Each row is a point on a landscape with many peaks, with its height.
From any point a climber steps to the highest of the 2 points nearest to it. It stops when none of these is higher. Distance is the straight distance between rows; heights are no part of it.
(329) height 739: [ 19  -1  -6 -12  11 -10 -17  21  20 -16 -17   5   2 -22   9 -16   7 -26
  -9 -19 -19   5  -4]
(834) height 205: [-16  -9 -28 -16  14   1  -3 -11  -4  11   1  -9 -16 -16   4  -9 -28 -14
   9   8  11  -7  16]
(1725) height 694: [ 13   2 -13  12 -27 -20 -17  -8  18  11  -5   5   8 -21   0  12   8   8
  15  -1  19   3   8]
(815) height 704: [ -1 -32 -14  14  24  19  16 -11   2   3  -9  12 -13  -3  -2   7  -3   3
   8  -5  14 -11   9]
(1781) height 82: [ 15 -27  -8   1  24  11  17  16  11   3 -16   8  15 -12 -12   7  12  14
   1   6   9   3  22]
(720) height 526: [  0  10  -5  -7  14   8  -5  10  -3  -9  -6  32  -2  20  -8  -1  -1  23
  -8   4  -5 -17  -3]
(335) height 555: [ -5 -13   5 -21   4  11  -9  13   0  -1 -13  -4  -1   2   8 -22  14   0
  -6 -15 -17 -13 -22]
(142) height 587: [ 16  -5   5 -18 -15  30  -6  15 -10   2 -15   5 -15   4  -9  -3   3   4
 -17  -1   2  -2 -30]
(1582) height 525: [-15   0  13  -4  22   5  15 -19 -14  14  -7  -5  -4 -18  12  14 -20  -3
  21   4  20  -6  16]
(415) height 583: [-14   5  -9  -6  -6  15 -13   7 -10 -14  -5  17  -4  26 -16   1   5   9
 -20  17 -11  18  16]
(1174) height 661: [ 13  12 -17  16 -26 -20 -25  -2  18  12   3   0   7 -13   0   5   0   8
  13   0  16 -13  11]
(1791) height 343: [ 14  10   1 -32  -8  -6 -33  20   8   1  -9 -15 -19  -1  27 -16  15  -9
 -18  -6  -2   5  -1]
(1705) height 231: [ -8  13  22  -1   8  19  27   1 -19  -7   3 -17  23  -7   7  12 -13   4
  14   7  -3  -7  11]
(780) height 540: [ 10  -6   3  18  -8  -1  -1   1  12  15  -7  17  18  -2   3   2  15  23
  24 -14   9 -15  -2]
(1049) height 600: [-26  12  -6 -10  11   7  -4   9 -13 -14  -7  17   5  24   3 -11  -6  12
   2  20 -12  -8  13]
(843) height 372: [-15   7  -9 -11   9 -16 -21  -2  -9  -3  -7 -19 -15  -4  26 -34  16 -11
   1 -13  -3  -8  -8]
(785) height 365: [ 11 -11  -2  11  13  13  14 -14   7   0  -1   3  15  14 -25  -4  15  -1
  -5  -2  -7  28  12]
(313) height 646: [-30  10  -4 -17  -6  18  -3  17 -13 -10  -3   8   2  22  -6  -4   0  14
  -9  18  -9  -4  -3]
(564) height 485: [ 28 -13   1  14  19  -5  -2   3  14   9 -15  23   6 -28  -5   6  15  10
   7 -10  13  -8   7]
(1366) height 534: [ 12   0   4  22 -10  -6   5   2   1  14   8  27   2  20 -23   6  23  19
  -2 -25   7  17  -4]
(1616) height 623: [ 19   4  -1 -19   1  22   4  24  -2  -8  -3  33  -7   9 -20   1   4   4
 -26 -10  -5   7  -8]
(339) height 621: [  5  -5 -11 -12  17  15   2  32   7 -13  -7  22   5  10  -1 -14   3   5
  -8 -18 -24  -1  -8]
(706) height 543: [ 14  -5   5   2  -5  18  20   1 -18  -7  12 -13  11  11   5  23  -2  10
  11  21 -10  14  25]
(985) height 58: [ 28  -7 -40   1  -6   4  -9   3  13   1  13 -14   4  -8 -21 -10  -5 -14
 -15   7  -7   1   5]
(966) height 399: [-20  -2 -18  -5  14 -13 -15  -4   0  -3  -2 -15  -5 -17  25 -29   9 -13
   8  -3 -12  -4 -11]
(226) height 531: [ 11 -15 -11   1  18  18   9   5   0 -16  -9  14 -14  11   6 -15  -2 -13
   2 -27 -12 -12 -15]
(1389) height 502: [  5  13  -2   7   8  -2  -7   8   1   0  -4  43   1  15  -3   6   7  30
   0  -5  -1 -15   1]
(1523) height 91: [-10 -31  -2 -13  27  14   9   4  12   9 -14  -3   8  -6   4   7  -3   4
   9   6   3   6  30]
(1799) height 193: [ -8  -6 -18 -26  12  -4   2  -8   1  14   1  -8  -9 -17   3   2 -30  -1
   9  14   9  -9  20]
(1790) height 400: [  4   9 -14 -12 -17   8  11  -7  -7   4  24 -36   3 -20  -7   7 -32 -12
   4  10  -5   5   7]
(1380) height 456: [  7  15 -15   5 -17  -5   4  -2  -1   3  19 -26   8   4 -12  -5 -11 -19
  -5  20   1 -24  -3]
(75) height 436: [ 28 -11  -3   3  23  15  14  19  12 -12  -9  17  13 -14 -19  -4  12   4
  -5 -11  -3  -3   7]
(1078) height 452: [ 32  21 -13  -2  -1 -13 -27   2   7  -5   0  12   0  -4  -7   0   2 -15
 -15   5  -1 -20  -1]
(1754) height 778: [-35  -5  13 -17 -15   9   1  10 -12  12  -1 -20   3  -6  10 -16  26   6
 -10   0 -12   2 -21]
(121) height 227: [ -7  -5  49  11   6 -20   9  18  -1  -2  23  -6   2  26  19  10 -15  20
  -2 -10   5  14  -3]
(110) height 560: [ 10 -15   9 -21   2   7   3  38  10   6 -14  12 -13   2  19 -19   7  -4
 -11 -26 -20   6 -16]
(1455) height 477: [  1  -1  -1  14  16   7   9  -7  -1   5  -1  22   1  11  -2  -7  -3  15
  11  -4   0 -28 -11]
(823) height 598: [  2  12   1  12  -8 -10  -9  -1  -8  -9  -7  32  -4  22 -12  10  18  18
 -13  15   2  13  21]
(1522) height 62: [ 24  -6 -37  -3  -5  -1  -1  -8  15   3   7  -5   1 -16 -23  -2  -8  -5
 -12   9   2  13  12]
(283) height 450: [-11   6   2  14   8   4   5  -9 -11   7   4  24  -9  15  -2 -10  -6  10
  10 -13   3 -32 -18]
(1618) height 568: [ -1   1   5  15 -26  -1   3   5  11   7  -2  15  20  12  -1   5  14  27
  22 -15   7 -11  -2]
(1041) height 339: [ 12   3  -6 -24 -10 -15 -32  17  12  -2  -4  -8 -14  -9  21 -14  21 -10
 -25 -10 -17   8  -5]
(1463) height 349: [  7  16   2 -31  -4  -5 -33  14  -3  -3 -14 -19 -20   5  18 -17  12 -10
 -14   0   8  -7  -7]
(268) height 49: [-17  14  -6 -12 -23  -9 -20  -3  -8  -5  -3 -31 -23   6  -8 -13   0 -18
 -20  10  12   8 -17]
(1793) height 458: [ 33 -10   3   9  21   5  12  12  11  -2  -8  25  11 -20 -15   4  17   9
   1 -10   8  -5   5]
(961) height 509: [ 24  -7   3  18   5  -7 -14  -3  13  13 -14  23  11 -20   1   1  15  11
  15 -16  10 -15   2]
(1946) height 213: [ -7   2  43  17   7 -10  21  -5  -6  -4  22  -9  -1  24  10  15 -14   9
   1 -11   3  15   0]
(1071) height 54: [  6  10 -25 -16 -17  -8 -21   2   3  -8   9 -19  -1   5  -4 -18   7 -14
 -17   6 -12  -4  -9]
(1676) height 130: [  3   4  16   5  15   3  11 -27   3  -9   2 -23   3   2   1  21 -13  -3
  13   6  -3  33   8]
(1419) height 765: [ -2  -4  25  19 -16  -1  16  13 -16 -11  19 -15  13  -5  26  37   4   8
  18 -12  15   7  -1]
(507) height 611: [ 18 -15  -6  12  -5 -10   2  -4  10  16  -7  18  14 -21  -8  19  31   4
  11  -4  22  17   3]
(336) height 506: [-15  17  13  21   1 -17 -15 -16  -8   7  -6   3  -3  -6   2 -14  -6 -13
  12  -5  14 -35  -7]
(1920) height 395: [ -7  13 -20  -7 -19  -6  -1 -15   2  -2  20 -27   0   5 -11 -15 -18 -20
  -6   9 -13   8  -6]
(538) height 484: [ -4 -15  -1   0   0   6   1   0  -5 -10  -2  -9 -27   1  31 -22  23 -14
  -1 -35 -13  -5 -11]
(748) height 585: [ 25   0  12  -4  -1  16   4   9  -1   3   2  30  -7   4 -29   2  12  -1
 -24 -18   0   3 -10]
(1350) height 475: [-19   2  -1 -15  18   0  10 -24 -18  14  -3  -5 -15 -20  10  12 -26 -11
  13   0  20  -2  20]
(1237) height 633: [ 24   2 -10  -9  16  -2 -17   7  16 -17 -20   9   1 -20  -2 -15   1 -20
  -6  -9  -9  -6  -1]
(860) height 317: [-19 -20  -9   3  20  12   3  14   8  -1  -1   1  14  -1  14 -17  11   1
   7  -5 -28  -6 -11]
(645) height 361: [ -1  17  -4   9 -16 -20   0   3   0  20  17 -11   0 -20   9   9 -29   1
  14  14  17 -23  11]
(6) height 284: [ -5  19  23   9  12 -25  10 -17   1 -17  24 -16  -7 -12  11   8 -34   2
  -2 -10  10  18  -5]
(1586) height 547: [ 24  -2  19  -2  -4  12 -11  -3   0   9  -8  19 -15  -2 -28   1   9 -16
 -25 -16   5   6 -16]
(1156) height 603: [  8 -16 -17  -2   7  13  11  21  -4  -4  -1   4  15   7   6   1  -3  19
   9  24 -15   9  37]
(796) height 344: [ -5 -11   2   5   9  16   5 -19  10  -2  -1  -5  16  14 -21  -7   9  -8
  -6  -1 -15  26   6]
(1703) height 727: [-35  -1   1 -20 -14  18   3  24 -17  10   1 -13   0   4   8 -13  15  16
  -7   4  -8   2 -22]
(401) height 109: [  1  -4   1 -23   4  11   3 -15  -2  -4   4 -21   1 -13   2  37  -6   2
   5   8   4  31  23]
(1197) height 790: [ -9 -27 -22  12  20  29  23  -5  -5  -1  -1   9 -11   6   2   3  -5   3
  11   1   8 -10  13]
(1915) height 385: [ -2  13 -14   2   2 -13  -2  -8  -4  15   7  -8  -4 -15   4  -2 -28  -4
  14  20  15 -25   7]
(1176) height 596: [ 14 -13  11 -22   3   7  -3  30  11  -3 -16  10   0  -7   6 -19  14 -14
 -16 -26 -21   5 -14]
(222) height 594: [ 14  -4 -37  -4  10 -12 -19  24  13   0   9 -18  -5  -6  22 -20   1 -12
  -2  -3 -16  -8  -7]
(1162) height 536: [ -5  -2  21  19 -11  -3   0 -24   8   9  -2   7  -4  11 -25   6   7   2
 -12  -9   6   4 -10]
(1457) height 423: [  1   7 -16  -4 -20   6   9  -8  -5   4  25 -38   7  -6  -7  -5 -24 -23
   1  12  -9   4   1]
(629) height 563: [-22  28   3 -14 -13 -19  -5  -2 -13  -9  -8 -18   1  -7  -2 -17  -5 -18
 -11  15  10 -18 -10]
(231) height 97: [-13 -22  -2 -24  16  14  -1   2  14   7  -7  -7  14 -20   8  14  -3   1
   4  11  -6  17  32]
(1787) height 618: [ 17  -4   4   7   3   9  10  -5   6  -2  -4  20  13   2 -18   2  15  14
  -6  -3  -5 -12  -3]
(312) height 658: [-19   0   0 -24 -14  -1 -22  -2  -2  -4  -8 -20  -1  -9   4 -20  21  -7
 -12  -1  -9   0 -16]
(525) height 648: [ 18  -8  -9   5  -8 -17  -8  -7  15  16 -11  15   8 -27  -6  16  18  10
   9   1  22   6   9]
(230) height 548: [ -4   4  -6   4  -3   1  -2  -5 -11  -9   0  13  -7  35 -18  -3   0   9
 -12  17 -12  30  26]
(500) height 616: [ 15 -26 -11  14  28  18   6  -4   8  -6 -18  11 -12 -12  -3  -2  -4 -10
   5 -17   4 -10   1]
(1870) height 557: [ 19  -3   8  24 -10  -4   3  -7   8  11   3  22   9   2 -21   6  31   9
   1 -24   8  12  -4]
(1760) height 511: [-23  -1  25   4 -23   9   8  -3 -11   2  -4 -11 -11  -1 -17   0  -4  -7
 -18   8  17 -11 -26]
(1552) height 176: [ 15  -3 -12 -16 -16  -6  10  -8   5  18  15 -17  -2 -15  -8  17 -22   3
   1  19   7  -7  16]
(98) height 469: [ 23  18 -11  11 -14 -17 -28 -11  11  -1   3  11  -5  -5 -17   3   5  -8
 -16   0   2 -10  -1]
(1906) height 523: [-19  28   0 -11 -23 -16   2  -8  -9 -12   6 -20  -1  -4  -7 -10 -13 -23
 -14  14   5  -8  -7]
(1327) height 169: [ 15  -2  -7  -8 -23 -17  11 -14   3  19  19 -13 -10 -12  -1  32 -18   6
   4   9  13  10   8]
(1622) height 565: [-10  21   3  19  -9 -22 -18  -9   6   7   1   0   4 -14   7  -5 -10  -4
  16   5  15 -29   5]
(120) height 647: [ 19  -3   9 -23  -1  -2 -10  24  16 -10 -17   8   0 -16   4 -17  15 -28
 -16 -23 -17  10  -4]
(376) height 158: [ 14   2  -5   0  -5 -19  11 -22   7  11  13 -13 -12  -6   1  30 -23   3
  10   7  11  29   2]
(621) height 495: [ 19 -17  -8   8  11  13   0  -8   0 -19 -15   8 -20  -2  11 -11   3 -31
   1 -22  -2 -15  -9]
(570) height 655: [-6  1 22 13 -5 -1 18  7 -8 13  7 -3 15 -4 23 24 -5 17 33  0 13 -9  5]
(38) height 291: [-28 -21 -12   9  24  19  10   9   0   5   7  -2  13  -2  21 -12   2  -4
  15   2 -22  -1  -3]
(455) height 242: [-20  11  17  -7   1  23  19  -1 -13  -8   5 -16  27  -4   2   1  -6  -4
   8   7 -14  -3   5]
(1610) height 117: [  7  -9  10  -5  11  15   8 -18  -8  -5   3 -27   5  -2   4  31  -2  -2
  10  10   0  35  21]
(211) height 66: [ 18 -12 -31 -14  -4  -4   6  -9  16   9   1  -1  -2 -23 -20   9  -6   3
  -9  13  10  17  19]
(25) height 239: [  6  -5  47  13  15 -25   7  16  -2 -14  19 -17  14  17  19  16  -6  18
   0  -6  -1  14  -8]
(827) height 564: [ 22  -5   7 -13  14   4 -11   3   9 -10 -20  14   5  -8  -7 -15   8 -14
 -10 -13 -10 -17  -9]
(765) height 589: [-14   1  11  21 -28   7  -5   5   5  12   6  17 -13  19 -18  14  -4  22
 -11 -12  13   4 -13]
(1123) height 613: [-20   6  -7 -16  -2  20 -21  20 -11 -14 -14  17  -6  18  -5   0   6  13
 -16  20  -7   6   0]
(1221) height 437: [  7  14 -26  -7  -2  -6  -8   8  -2   0  11 -25   7   4  -1 -16  -8 -14
   1  18   0 -27  -5]
(978) height 595: [-10   4   7  17  -7  -3  15   9  -4  13   8  10  12  10  22  13  -5  25
  37   1  10 -10   6]
(470) height 435: [  0  -4  -4  12  19   0  -8 -22  -3  -2 -11   5  -7  -9   1 -14  -3 -13
  12   0   8 -26  -8]
(1919) height 639: [  1 -13 -14   0  20  16  16  12  -2   0  -2   7   9  12   8   1  -9  18
  14  20  -4  -2  27]
(94) height 45: [-22   3   7  -5 -16  -1 -15 -10  -6  -2 -11 -30 -25   1 -11 -13  -4 -19
 -16   8  14  15 -23]
(1337) height 420: [ 11  -2  19  19  17 -20  12 -10  10  19  -5  10  13  18 -21   0  12   8
   7  -6   5  27  -3]
(3) height 453: [ 10  -2  28  16   8 -27  15  10   8  20   0   6  19  29 -11   4   5  13
   8   1  -2  26  -2]
(772) height 224: [-26 -12 -19 -12  19   8  -3 -12  -2   6  -6 -11  -6 -23  13 -11 -19 -18
  15   7   2   1  10]
(255) height 56: [ 21   0 -36  -6  -9   0 -16  13  10  -3  15 -23   7   1  -3 -16   8 -17
 -14   5 -15  -6  -6]
(449) height 252: [ -3   6  50   5  20 -28   2   1   9 -16  15 -15  11   1  15  14 -11  15
  -3  -8   7  15  -7]
(775) height 620: [  1  13 -11  19 -12 -19 -27  -4  14  14  -1   0   1 -14   8  -2  -9   6
  23   1  18 -22  11]
(1487) height 674: [ 16   4  -5 -15  15  15   5  31   5 -16  -6  33   2   8 -12  -6   1   5
 -15 -14 -16  -1  -1]
(1539) height 341: [-17  22   9  -2  -9 -15   9 -23  -1 -15  15 -19 -10  -2  -7  -4 -32 -21
 -10   3   0  14  -5]
(467) height 345: [  2  16  -2  13 -34 -20   4  -2   5   7  24 -16   0 -21  13  17 -24   1
  12   3  18  -5  10]
(458) height 710: [ -3   0  15  23 -21  -4  13  22 -23 -21  27 -10   9   8  29  28   0  10
  15 -14  10  12  -1]
(551) height 321: [-16  -4 -12 -11 -10 -11 -20 -12  10  -1   5  -6  -3 -13   5 -11  25 -10
 -22   0 -25  17 -17]
(729) height 369: [-11  18  -6  -1 -13 -14   5 -19   0  -6  18 -25  -8   7 -12 -11 -32 -21
  -6   8  -6  11  -5]
(388) height 608: [ 20  -5  17  -4 -20  21 -13   4 -10   7 -14   0 -20   0 -12   3   4 -10
 -19   0   9  -6 -33]
(357) height 487: [  6  17   9  11 -23 -16 -34 -11   8   1   0   8  -9  -1 -15   6   6  -9
 -17  -5   7 -15  -6]
(1488) height 465: [ -4 -12 -13   6   0   0  -6  -5  -3 -18  -3 -14 -24 -12  33 -19  23 -23
   0 -27  -9  -2  -7]
(1138) height 700: [ -8 -20 -14   6  24  21  23   0 -11   6   2   8  -5  14  10   5 -13  10
  17  11   8  -4  23]
(1531) height 577: [  7  -3  10   9  -3   6   7 -23   7   0  -5  10  10   4 -24   4  15   3
 -10  -1  -1  -1  -3]
(614) height 642: [ 19   0 -26  -6  12 -16 -21  25  20 -10  -7  -5  -6 -17  19 -16   0 -19
  -4 -12 -20   2  -4]
(407) height 566: [-23  -3  18  26 -20   8   6   2   4  14  10   9 -17  21 -15   9 -16  16
 -10  -3  17   7 -16]
(508) height 438: [-14 -12 -28   5   9  -2 -11  -7  -4 -12  -3 -14 -19 -18  27 -20  13 -23
   6 -13  -3  -1  -7]
(1190) height 483: [  6   1  11  21  -4 -31   8  15  -1  14   7  16   8  40  -3   4   0  14
  12   0  -1  32   2]
(466) height 333: [ -1  16   6  18 -27 -24   6 -14   6  -5  28 -14  -6 -17  15  17 -25  -2
   8  -8  15  11   4]
(193) height 86: [ -2 -31 -10  -3  26  17   8  15  17   4 -17   0  14 -13  -5   2   5   6
   4   3  -3   6  24]
(996) height 637: [  2  -1  22  -1 -16   7 -15  -3  -6   5 -11   3  -9  -1 -17   1   7  -4
 -18  -1   6 -23 -24]
(789) height 75: [ 10 -22  -1 -22   6  -9  11  -4   8  12 -11   7   9 -13  -3  32  15   1
  -2  14  16  21  22]
(1525) height 183: [  4  -2 -10 -31  -2 -10   7  -8   3  18   7 -10  -5 -17  -1  14 -26   7
   5  17   9  -9  20]
(941) height 103: [ -4 -11  -4 -26   6  13   2  -9  10   1  -3 -11  10 -20   3  24  -4   3
   4  15   0  19  28]
(482) height 510: [  7  -4   0  19   8   1   8  -2   5  13  -1  22  11   5   1   2   5  26
  20  -5   4 -22  -2]
(563) height 267: [ -6  15  37   3  19 -32   3 -10   8 -15  19 -14   0  -9  17   9 -26  11
  -2 -11  10  17  -8]
(1595) height 541: [ -5  12  -1  15  -3  -7   9   5  -4   4   3  23  10  18  12  12   1  28
  21  15   1 -11  11]
(1602) height 412: [ -1  12 -25  -2  10  -9  -8  -5  -6   3   4 -13  -5  -6   5 -16 -20 -14
  10  19   9 -24   0]
(1195) height 562: [  5  12   1  13 -12 -16  -1  -1  -9  -8  -5  28   7  18   4  14  15  20
   4  24  -3   9  22]
(42) height 221: [ -2  13  25  11  -5  10  29  -4 -16 -11  16 -11  14   6   5  23  -6   7
   7   7   0  -1   8]
(1293) height 713: [-34   2   7 -19 -16  -5 -11  -5  -6   5   0 -19   2 -14  10 -15  25  -4
 -13   2 -13   8 -15]
(1056) height 299: [-18   1 -15 -12  -9  -2 -13 -12  11  -7   5 -10  13 -20   6 -11  10 -12
  -4   9 -24   9  -8]
(465) height 574: [ -1 -10 -15  -8  21  15   2  17   2 -13  -8  17  -6  17   6 -17  -2   2
   1 -21 -19  -7 -14]
(1908) height 634: [ 13  13  16  -7   6 -12 -30   0  -4   1 -15   9 -15   5   6  -8   4 -21
  -9  -2   8 -31 -15]
(1175) height 546: [ -4   7   2 -12   6  13  -3  10  -8  -1  -8  26  -7  18  -8  -2  -4  17
  -8   0  -4 -24 -20]
(1667) height 508: [  5   6   6   8  -2 -15   4  -7 -17  -7   0   8 -10  38  -8   0 -10  11
  -2  19 -13  33  26]
(627) height 535: [-22  -6  26  21 -25   9   4  -4  -1  10   4   1 -16   5 -17   5  -9   2
 -15  -1  19  -6 -25]
(1789) height 524: [  3  11   2  12 -13 -16   2   9 -13  -3   1  21   9  13  24  19   3  21
  22  26  -1   3  20]
(256) height 570: [ 18  -8  -9  -4  -6  13  15   9 -16  -6   7  -4   9  10   8  13  -4  14
  10  27 -15  17  34]
(556) height 479: [ 21 -14  -6   5  31  16  12  25  13 -13 -15  15   5 -12  -9 -10  -1  -6
   4 -22 -11  -2   1]
(1566) height 582: [ 18  -5  10  -3   5   9  -2  -1   4   0 -11  19   7   0 -15  -5   9   5
  -9  -9  -7 -23 -12]
(1432) height 556: [-19  10  -7  -1  16  12  15   2 -13  -7   2   9   9  21   4 -10 -12  12
  13  17 -10 -16   7]
(1384) height 586: [-10   2  23   5  11   2  19  -8 -12  17  -2  -5   5 -16  18  22 -12   7
  27   2  17 -10   9]
(810) height 255: [-21   7  16  -7  -5  20  13 -16  -6 -12   6 -18  21  -1  -4   4   0 -11
   1   6 -16   9   3]
(1677) height 402: [ -3   5 -18  13  16  -7 -13 -20  -4   1  -5   0 -14 -12   6 -10 -12 -17
  12  11  15 -24  -1]
(1171) height 248: [-31 -22 -10  -4  23  24   9 -10  -7   7  -3  -9   0 -16  15  -5  -8 -16
  16  -1   1   4  12]
(1298) height 52: [ -8  18 -16 -18 -22 -10 -21   0  -6  -7   3 -25 -11   8  -7 -15   6 -15
 -19   9   2  -3 -12]
(1456) height 516: [ -4 -16  -1 -14   9  10  -1  12  -6  -3  -6  -1 -20  11  21 -27  10  -5
  -1 -31 -13  -8 -19]
(47) height 619: [-12  19  10  -4  -6 -15 -13 -12  -6  -7 -10  -7   1  -7  -6 -11   1 -13
  -7  12   7 -29 -11]
(1356) height 612: [ -9  12   4  11 -23   1  -8   7   2   3   3  30  -4  20 -14  17   9  30
  -9  -5   7  -1  -3]
(127) height 507: [ -1   4  17  18 -18 -13 -20 -22  10   7  -6   7 -10   2 -22   4   5  -5
 -16 -13  10   0  -8]
(794) height 569: [  2   3  -3 -17  -9  25  -7  19 -10  -3 -12  14 -14  11  -9   2  -2  14
 -16   6   0  -8 -27]
(1311) height 471: [ 15  -8  -3  12  18   5  -9 -18  -1 -10 -13  11 -18  -5   8 -11   0 -26
   2 -14   5 -22 -11]
(374) height 390: [ 16  -7   9  15  22  -4  19 -13   4  11  -4   4  14  19 -23  -3  11   3
   4   2  -1  31   8]
(1778) height 312: [-15  22  23   2   6 -14  11 -25  -2 -19  14 -19  -7  -5  -1   3 -32 -13
  -8  -6   4  18  -2]
(1441) height 641: [ -2   9   0  14 -14  -2   3   0  -3   2   5  27  -6  29 -18  15  10  23
 -12   5   3  11   5]
(611) height 332: [  2  -5  -3 -16 -10 -13 -26   4  12   2  -1  -6 -16 -16  12  -9  30  -8
 -30 -11 -20  18 -16]
(1494) height 72: [ 14 -11 -18 -26  -5 -16   9 -11  12  15  -3   5  -1 -16  -8  26  -1   6
  -6  15  15  18  20]
(1106) height 512: [  2   0   4  24  -9 -18   7   6   3  17   5  21   5  35 -14   5  13  17
   7 -17   7  29  -4]
(1209) height 468: [-16   6  16  20   3  -4  -3 -15 -10  10  -3  10  -4   2  -1 -13  -3  -3
  13 -14   7 -36 -15]
(1863) height 505: [  5   6   7   6  -7  11  19  -4 -19 -14  18 -12   4  25   0  12  -9   7
   5  13 -18  19  21]
(337) height 269: [-35 -18  -6   5  22  22  12   0  -9   9   5  -8   9 -13  24 -11  -2 -15
  18  -1 -13   4   2]
(10) height 584: [ 24 -10  -3  20  -4  -2   9   2   6  11   2  21  16  -9 -12  12  36  10
   8 -11  14  14   0]
(981) height 549: [ 16 -20 -11  10  28  12   2  11  14 -11 -23   8 -10 -20  -3  -5  -6 -21
   6 -25  -4   1   1]
(795) height 482: [ -5  30  -8   1 -23 -15   8  -7  -6  -6  16 -19   4  -7  -5  -4 -22 -18
  -7  18   4 -16  -2]
(1070) height 461: [ 14   5  11  12  -1 -11  13  -5 -23 -15  12  -7  -8  33   4  10 -16   8
   8  14 -15  29  19]
(1032) height 590: [ -6   7   9  14 -25  -1   2   4   7   8   4  21  11  15  -8   9  13  28
   3 -11   3 -11  -4]
(1601) height 678: [ 10   4  -4   7  -4   8   9   0  -3  -1   5  24  -1  25 -27   7  13  17
 -17   0  -2   9   3]
(903) height 357: [-18 -14 -10  -6  17   0 -12  -1  10  -4  -9  -7   9 -17  17 -21  13 -10
   8  -5 -20  -5 -14]
(1292) height 142: [  5   9   5   3   9 -10  10 -31   9  -4   5 -15  -2  -2  -1  20 -22  -3
  12   8   3  32   4]
(354) height 571: [ 16  -1 -37  -4  17  -3 -16  20   3   0   8 -25  -4   8  18 -21  -2 -16
   3   0  -3 -18  -6]
(862) height 78: [ 17 -24  -4  -2  12   3  18   3   9   9 -14   8  15 -12 -12  20  22   8
   1  13  17  11  19]
(498) height 492: [-21  -4  13   1 -23  22  11   4 -17   0  -6 -18 -13   4 -14  -5  -2  -3
 -14  11  14   1 -33]
(1852) height 521: [-24  21   5  -1  13  12  24   5 -25  -6   4   4  12  16   8  -6 -20   7
  15  11  -7 -12   7]
(80) height 677: [ -1  11  17  -7  -7  -8 -24  -4  -6  -1 -15   1 -10  -2  -7  -6   7 -12
 -12   4   6 -30 -18]
(1047) height 599: [-10  -8   2 -19  -3   9 -13  -1   3  -7 -12  -6   9  -4  -4 -17  19  -6
  -9  -4 -17  -7 -15]
(89) height 712: [ -6  -4  23   9 -19  -1  14  12  -7   2   7  -9  18  -8  26  34   2  10
  29  -7  15   2   1]
(895) height 358: [ -8  18  -9 -24   1 -14 -27   8 -10  -4  -8 -23 -13   3  15 -28  10  -8
  -6  -2   4 -13  -8]
(1501) height 211: [ -3   5  27  18 -10   1  27 -11  -7  -5  20  -6   4  23   1  20  -3   7
   4   1  -1  11   5]
(13) height 682: [-29   2   1 -20 -11  20   6  16 -14  -2  -1  -3   5  15  -5 -10   3  10
  -8  10 -10  -7 -15]
(554) height 273: [-21   3   2  -9  -7  12   0 -20   5  -9   3 -14  18 -10  -3  -3   4 -14
   0   7 -18  13   1]

For each start below, name the point where the climber stops.
(1221): (80)
(231): (966)
(1337): (1725)
(1056): (966)
(1863): (1197)
(720): (80)
(772): (966)
(564): (1601)
(1677): (1487)
(1071): (966)
(121): (1457)
(1760): (1601)
(283): (1601)
(498): (1601)
(1070): (1754)

Call two points neighbours if one is among the 2 nearest of the other. Go from one point of each pair to the other, from neighbour to neighbour, staying as high as possible. Name the lowest point that can't be avoided.
(1457) / (1754): (6)
(329) / (1725): (283)
(1787) / (1419): (1789)
(1754) / (1197): (1070)
(329) / (1787): (827)
(80) / (1487): (1586)
